Each row is a point on a landscape with many peaks, with its height.
From any point a climber steps to the highest of the 2 points nearest to it. It stops when none of these is higher. Distance is the straight distance between rows; heights are no part of it.
zuzup height 2.27: 100 100  99 108  66  81 114 134  82 118  93  86  88 109 113  99 102  89  92 122 100  87 102  99 110
vari height 3.69:  66 101 110  95 113  97  87  53 132 120 108 130 116 104 101  89  97  92  58 114  80  96  84  86  48
tipor height 2.02:  88  85  83  68 151  95 110 106  97  75  74 108  82 128  82 105  82  98 117  79 102  84 121 123 124
zamoz height 1.94: 129 108 111 101 120 113 108  84 102  77  92 110  87  85  98 107 108 107 113  92 106 121 109 121 145
Tikon height 2.23:  75  84  81  79 141 101 114  96  99  57  99  98 108 132  84 107  72  95 122 103  91  83 110 113 121
Gev height 1.02: 133 127 130 119  68 111  81 116 106 119  97  82  82  53 106  92 100 110  82  97  91  86  98 102  99
Pem height 1.30: 134 106 118  95 101 122  88  78 103  80 124 110 104  67  98 102 134 119 123  93 100 125 118  94  93
dak height 1.88: 102  94  93  77 157  96 106 102  92  75  55 108  69 105  91 115  98 111 101  53 100 101 132 118 127
tudo height 2.03: 119 119 100  93 131 126 100  80  95  56  80 103  81  67  92 117  94 123 101  74  99 103 127 129 139
pepu height 4.68:  75 107  90  69  89  81 120 111  86 106 105 113 107 113 111 103 113 106 105  94  87  61 119  82  67
milip height 0.82:  98 116  85 107  86  81 106 117  93 131  87  97 108 137 130 100  90  67  77  97  95  90  79  95  84
Zonar height 0.63:  82 127  83  97 112  72 117 140 115 134  74 125  92 114 121 100 103  81  75  76 104  72  89  81  80
kudov height 4.41:  92  78 121 101  62  87 111  95  81 125 102 103 104 124 122 101 103  77  95 124 108 108 105 105  80
neme height 2.51: 108  79 109  84 101  91 108 114  83  73  92  91  96  81  89 114 118 104 137 110 103  78 138 128 138
zumo height 1.60: 118  87 102  96 128 105 114  79  95  78 122 129 101 101 100 111 121 116 124  91 109 126 109  98 113
Semas height 4.01:  85  82 107 120 102  87 107 109  93  82  87  78  81  81 104 103  97 103 106  85 120 111 109  98 129
vosi height 5.16:  49  93 118 117  95  72  91 100 105 133  76 100  80  65 101  95 100 102  65  74 103  78 108  78  62
Poguf height 4.34:  76  99  97  91  89  92 100 102  94  99 108  96 100  87 108 100 105 115  98  81  97  78 114  79  78
feto height 3.30:  82  55  99  74 140  81 114  93  85  80 108 114 125 121 111 101  89  77 141 121 107 116 112 123 106
Bidiz height 1.77: 115 125 100  87 144  86 108 102 102  89  55 124  71  90  98 117 114  97  95  48 106 101 127 126 135
tadof height 1.89: 107  88  87  62 120 128  98  99  89  65 107 107 107 116  64 103  89 120 136 130 100  97 108 130 140
Pinip height 4.91: 123 114 105 112  53 135  59  86 120 122 127  83 111 102  77  91 113 114 103 136  87 132 102  97  79
dimi height 2.77:  67  94  86  96 109 107 106  83  98  66 108 101 129 116 117  98  84  94  88  86  98 101  78  90  84
Bufif height 1.35: 122 101  70  97 108  86 115 127  90 114  68 100  96 141  84 107  96  75 110 124 109  85  92 132 137
keko height 1.24: 165 115  84 122 122  80 117 111  96 127  82  82  98 143  87  95  96  78 114 115 113 107  71 120 128
vopak height 1.78: 123  87 105  89 129 128 103  80 105  63 118 115 101  99  82 102 110 119 124 114 109 133 104 119 134
fumok height 4.27:  83  82 112 121  90 109  94  71 101 103 115  96  95  89 107  89 101 111  92  91 111 116 102  84  69
Zevef height 3.64: 107 125  92  98 107  90 114 116 102  98  99 108  92  91 113 102 111  99  87  76 105  88 103  96 128
Tinor height 1.14: 132 102 127  93  49 122  83 103 106 106 102  70  87  54  96 105 136  94 113  95 105 104 144 107  95
vul height 3.03:  68  58 117  87  81  56 120 118  65 114  73  91 113 106 125 108 104  76 109 107 109 101 121 102  87
Vem height 3.67: 104 143  64  96 113 130  90 103 113  88 122 104 115 107  92  97  96 126  88  96  84 101  72  79 105
zoli height 3.82:  92  99  97 112 101  76 121 114  92 111  88 105  84  94 116  99 106  89 100  81 119 115 101  92 117
Duf height 3.96:  83  37 110  92 117  86 107  87  82  82 111 113 127 107 123 101  99  86 139 115 109 127 109 105  79
nagiv height 4.96: 102 109 127 105  89  94  90 122 121 150  90 125  88  84 100  91 104 102  62  91  91  73  96  82  74
tid height 2.19: 130 104  94 112  86  86 112 125  84 107  87  86  82 100  97  99 101  83 109 122 107  88  93 114 141
Lavo height 3.46: 104 136  83  96 136 100 105 108 118  95 103 127  89 106 108 103 108  94  91  67 100 101  86  94 114
Rute height 6.26: 134  83 136 138  63 110 100  70 116 113 114  93  72  86 102  81  98 114 106 103 115 151  94  96  90
penut height 2.21: 118  69 126 116 114  89  93  98  87  74  74  89  73  51  94 108 103 109 122  86 119 120 142 131 147
Kes height 4.32: 114 123  92 129  62 132  59  99 106 112 130  67 106 108  81  89  89 121  79 138  78 113  81  91  86
Bupu height 1.53:  99 111  83  84  96 110 111 103  98  88 127 113 112 111  99 106 107 112 112 115  93 104  93  87  99
soku height 3.60: 128 143  77 114 107 122  78 102 110  83 110  83 102  81  93  97  90 117  84  96  88  99  71  96 124
vir height 0.87: 127 110  96 122  80  92 104 114  89 148 106  79 104 135 115  95  80  76  71 119  92  98  81  96  80
Nuva height 3.83:  81  76  91  66 128  99 126  95  95  79 106 117 127 139 108  95  86  76 126 136 110 119  81 121 113
Lukar height 2.95:  64  83  87  84 115  99  96 100  94  66 104  78 134 131 117  90  80  77 100 108 103 103  64 110  99
pag height 5.53:  51  77 102 103  97  68  93  92  84 107  79  93 104  78 110 102  95  98  79  69  95  89 110  73  59
Biru height 4.75: 127  89  98 124  94 107 117  91  99  99 118 104  96 119 107  89  90  85 116 126 114 145  75 102 115
varur height 3.95:  66  79 111 106  90  99  80  36 115 108 106 101 117 101  97  91 104  91  72 112  93 106  90  98  48
Naso height 5.77:  94 103 119 111  80  93  96  90 114 146 103 116  85  97 107  93 100  99  79 102 100  97 107  87  73
pubuf height 3.47:  96  70 113  99  97  62 139 119  81 114  88 114  97 112 115 107 108  75 121 120 127 123 117 104 115
Nitat height 4.25:  72  57 105 125 118  82  85 110  87  79  81  74  78  59 100 113  76 102 116  90 126 121 107 103 132
Rol height 4.06: 102 129  84 125  82 144  69  89 116 105 133  86 104 103  83  85  76 127  74 112  84 113  62  78  76
Fivo height 2.11: 100  83 105 105 128 101  92  97  87  58  81  90  78  72  88 111  94 116 106  71 111 105 125 125 146
zene height 0.76: 101 132  74 110 115  63 116 132 105 135  75 110 101 139 128 102 103  64  91  88 107  83  76  98  84
mar height 4.49:  91  80 124 125  56 108  94  83  98 106 103  75  89  92 103  93 102  99  97 111 113 116 105  97  81
Tufom height 0.96: 131 126 115 126  72 105  77 123 105 139 111  68  93  88  93  91  84 110  65 107  83  79  90  91  94
muler height 3.27:  71  78  80  84 138 110 106  91 108  62 109  96 126 126 100  95  70  81 115 122 113 108  71 126 113
vipo height 1.43: 126 115  71  86  99  85 120 136  77 116  95  97 104 131  97 108 110  86  99 123  87  77  94 105 131
midoz height 3.70:  72  64 117  75  63  72 112  94  80 118  85  95 123 121 114 103 115  74 104 118 100  88 127 105  69
tiz height 4.40: 100  80  96 102 111 100 121  95  95  95 106 110 116 126 114  95  86  67 114 136 117 134  70 115 109
dopi height 1.21: 137 116 117  94  78 133  88  92 111  84 110  87 104  45  99 110 131 103 130  96 102 121 133 102  97
desa height 1.17: 173 135  82 115 121  95 111 106  99 125 102  69 116 127  81  84 101  94 105 122  98 121  74 112 124
Felil height 3.09:  94  63 109  85 124  72 127 120  82 106  77 114  86 104  98 108 100  85 129 118 125 108 130 128 138
posa height 4.50: 109  89 103  70  83  68 134 132  74 101  94 110  98 108 104 115 131  91 131 121  92  73 135 113 123
kig height 4.92:  94  81 127 119  42  91  85  73 101 131 106  88 101 113 103  94  94  83  89 132 107 109 100 109  75
mipu height 1.29: 141 117  85 122 121  93 104 113 105 116  58  92  81 138  82  97  96  76 115  99 119  96  88 134 139
zov height 5.48: 130 108 127 127  66 112  81  78 122 131 123  94  82  87  92  80  89 118  90 106  99 128  87  94  80
meza height 3.90: 124  83 104  88  80  67 139 124  77 124  99 125  93 118 110 109 126  77 121 129 108 100 117 106 121
Voban height 3.14: 111 130  94 103 113 120  85 100 122 142 117 116 121 128  88  89  81 103  60 113  78  99  60  76  66
vop height 2.44:  75 107  67  90 141 113 106  94 107  52 113 102 106 124  88 109  72 113 102  83  86  97  92  98 112
les height 4.76:  79  46 114  92  86  99  95  90  90  87 106  84 121 100 116  99 100  92 126 117 109 112 112 102  66
Fimu height 1.66: 126 152  94  84 146 108 108 101 117  89  71 131  82  90 100 109 105  97  90  68  98  96 108 129 129
diz height 3.75: 105 143  93 118 104 138  81  93 123  81 113  93  96  63 100  93  95 129  81  68  94  94  70  81 109
bedo height 5.40: 102  99 123 125  69 104  90  64 120 135 112 104  91 105 102  88  90  94  85 117  99 119  92  94  68
lorer height 4.00:  88 110 103 128  94 120  80  88 105  65 112  67  87  57 102  92 100 130  95  63 106  96  96  88 113
runo height 1.23:  77 116 107 109 120  91  96 117 113 105  86 113  85  56 107  96 103 115  80  38 101  77 101  71  94
Tiluk height 4.31:  97  95  99 102  64 134  80  79 114 103 124  93 112 113  91  99 103 112 105 135  91 124  92  94  70
kede height 3.65: 109 113 132 100  74 118  64  94 141 134 108 100  86  72  75  95 117 107  82 105  93  87 104  92  72
gono height 4.15:  93 112 105 105 100 117  87  98 105  78 116  95  97  69 101 100 113 130 101  71  97  82 105  83  96
putu height 2.48: 128 135 107  92 125 123  90 123 123 145 105 135 117 118  90  91 103 117  69 108  73  95  72  70  76
zok height 2.80: 125 146  80  79 121 114  96 129 107 119 110 134 119 113 103 104 116 115  87  98  69  86  80  74  96
kagof height 2.40:  87  89 105  98  46 100  98 120  90 101  97  65  97 106 105 105 106  94 102 125  99  74 117 103  94
Nakoz height 2.06: 131 111  85  73 104 131  93  98  91  71  86 103 105 109  66 106  98 116 112 121  96  90 104 131 155
buzo height 4.11: 100 114 134 117  70  94  71 110 135 146  98 104  90  81  75  97 105  99  69 111  86  57 108  94  75
lelem height 2.84:  98  71  97  82 108  95 119 117  81 108  84 107  92 115  88  97  86  81 136 138 130  92 120 143 150
musu height 5.12:  52  62 105 114  99  73  93  98  80  91  77  77 109  83 115 109  81  95  96  77 108 108  95  87  83
bepo height 3.44:  88 118 105 111 103 115  86  73 131 133 107 120 111 108  95  92  79  94  54 117  87  99  64  88  59
doret height 2.60:  68  70 118 107  47  74 110 118  81 107  83  71  96 102 114 105 100  84 102 119 113  95 120 104  83
fovov height 1.07: 129 112 143 119  47 112  72  96 114 120  96  77  74  46  96  95 117 102  95  90 101  99 123 108  89
mogu height 0.40:  62 117  86  83 122  64 125 131 102 115  81 126 100 100 112 103 110  92  90  46 101  73 111  79  80
vob height 3.88:  92 121  73 115  98 140  89  77 116  81 128 103 114 110  92  91  89 123  80  99  87 125  56  80  82
Fudu height 3.87:  78 123  94 128 110 119  85  99 116  81 107  83  82  62 106  90  87 122  70  48 105  88  84  77 100
kema height 2.66:  58  85  76  97 128  99  98  83  92  57 106  97 125 111 110  97  78 103 103  63  76  83  97  76  70
siki height 0.91: 129 131  87 124  89  95  97 131  94 136 107  57  98 119 100  92  79  90  66 105  89  81  73  93  91
vabag height 1.44:  97 117  97  88  98 120  96  86 110 111 120 123 108  99  99  97 113 121  96  98  92 101  89  80  71
Nub height 2.34: 118  80 124  96 115  78 104 105  79  79  87 105  86  57 101 123 122 106 128  83 105  99 152 125 133
gilod height 1.68: 101 100  86  80 115 107 104  99  94  63 113 101 108 108  82 106 103 118 123 110  90  95 105 105 128
Metem height 4.65:  58  51 102 124 113  65  81 108  74  78  79  86  91  66 102 124  68 100 111  65 111 122 102  89 101
Lak height 2.13: 148 115  83  97  99 106 100 111  84  99  87  93  99 108  77 101  99  97 108 129  95  90  92 130 153
Folep height 5.32: 118  72 129 136  80 104 115  88 104 102 112  87  83  99 106  82  87  96 112 119 124 159  81 100 108
Dov height 1.38:  83 118  95 104 119 119  98  77 120 105 110 125 100  97 103  90  98 113  73  74 106 106  75  70  68
sov height 1.54: 101 103  81  81  95  94 113 121  87  85  97  97 106 118  88 113 101 101 113 123  90  72 106 109 135
muko height 2.67: 101  84 100  85  87  93 109 129  82  89  76  86  88  92  86  98 101  91 128 133 114  72 117 133 153
viv height 5.43:  67  68 100  88  87  99  88  77  91  81 107  84 127 111 115  93  97  98 103 102  90  88  99  90  57
nozog height 5.36:  96 108  94  67  78  83 117 131  83  98 107 107 101 111 107 114 130 104 117 107  86  66 129  94  95
dami height 2.57:  74 110  72  92 135 115 104  79 107  61 128 108 116 105  97 104  90 121 102  65  86  91  90  76  86
sumal height 1.45: 145 104 113  87 123 108 104  72 102  74 120 138 112  78  98 115 141 117 139  93 101 134 129 111 108
muvi height 3.22: 114 136  69  71 135 101 114 113 109  98 113 146 112 123 106 113 116 101 100  85  87  92  89  86 109
nubab height 4.13:  79  79 107 122 108 104  93  42 115 116 113 113  95  88 104  82  96 107  73  98 103 133  86  89  52
dava height 0.21:  81 113 102  82  99  59 122 130  84 111  93 120  91  88 114 107 118  97 100  64  97  66 127  84  97
Dazo height 4.89:  70  77  93  68  70 120  82  75 104  82 112  73 133 122  89  99 103  96 111 117  82  84 112  92  51
vele height 4.36:  81  96  88  83  54 125  79  76 105  99 120  89 134 131  95 100 100  98  94 138  85  97  92 100  65
lavor height 1.32:  76 120  91 104 141 113  96 101 119  98 107 118 102  79 109  95  98 117  79  44 103  90  85  66  85

Two climbers start at each pair of points below. Name the first point that both come to, or write -.
zok and Fimu => Lavo
Dov and Voban => kig
mipu and zene => -
siki and soku => nozog

Call two points neighbours if one is among the 2 nearest of the other. Go from one point of each pair to the other, from neighbour to neighbour, staying as high as possible. Name the lowest point that can't be avoided.
Rute and Naso => bedo
Naso and nozog => feto
nozog and viv => soku
Pinip and viv => Tiluk

For each start below, name the point where the climber stops.
mogu => nozog
zumo => nozog
bepo => Naso
lavor => Naso
keko => Naso
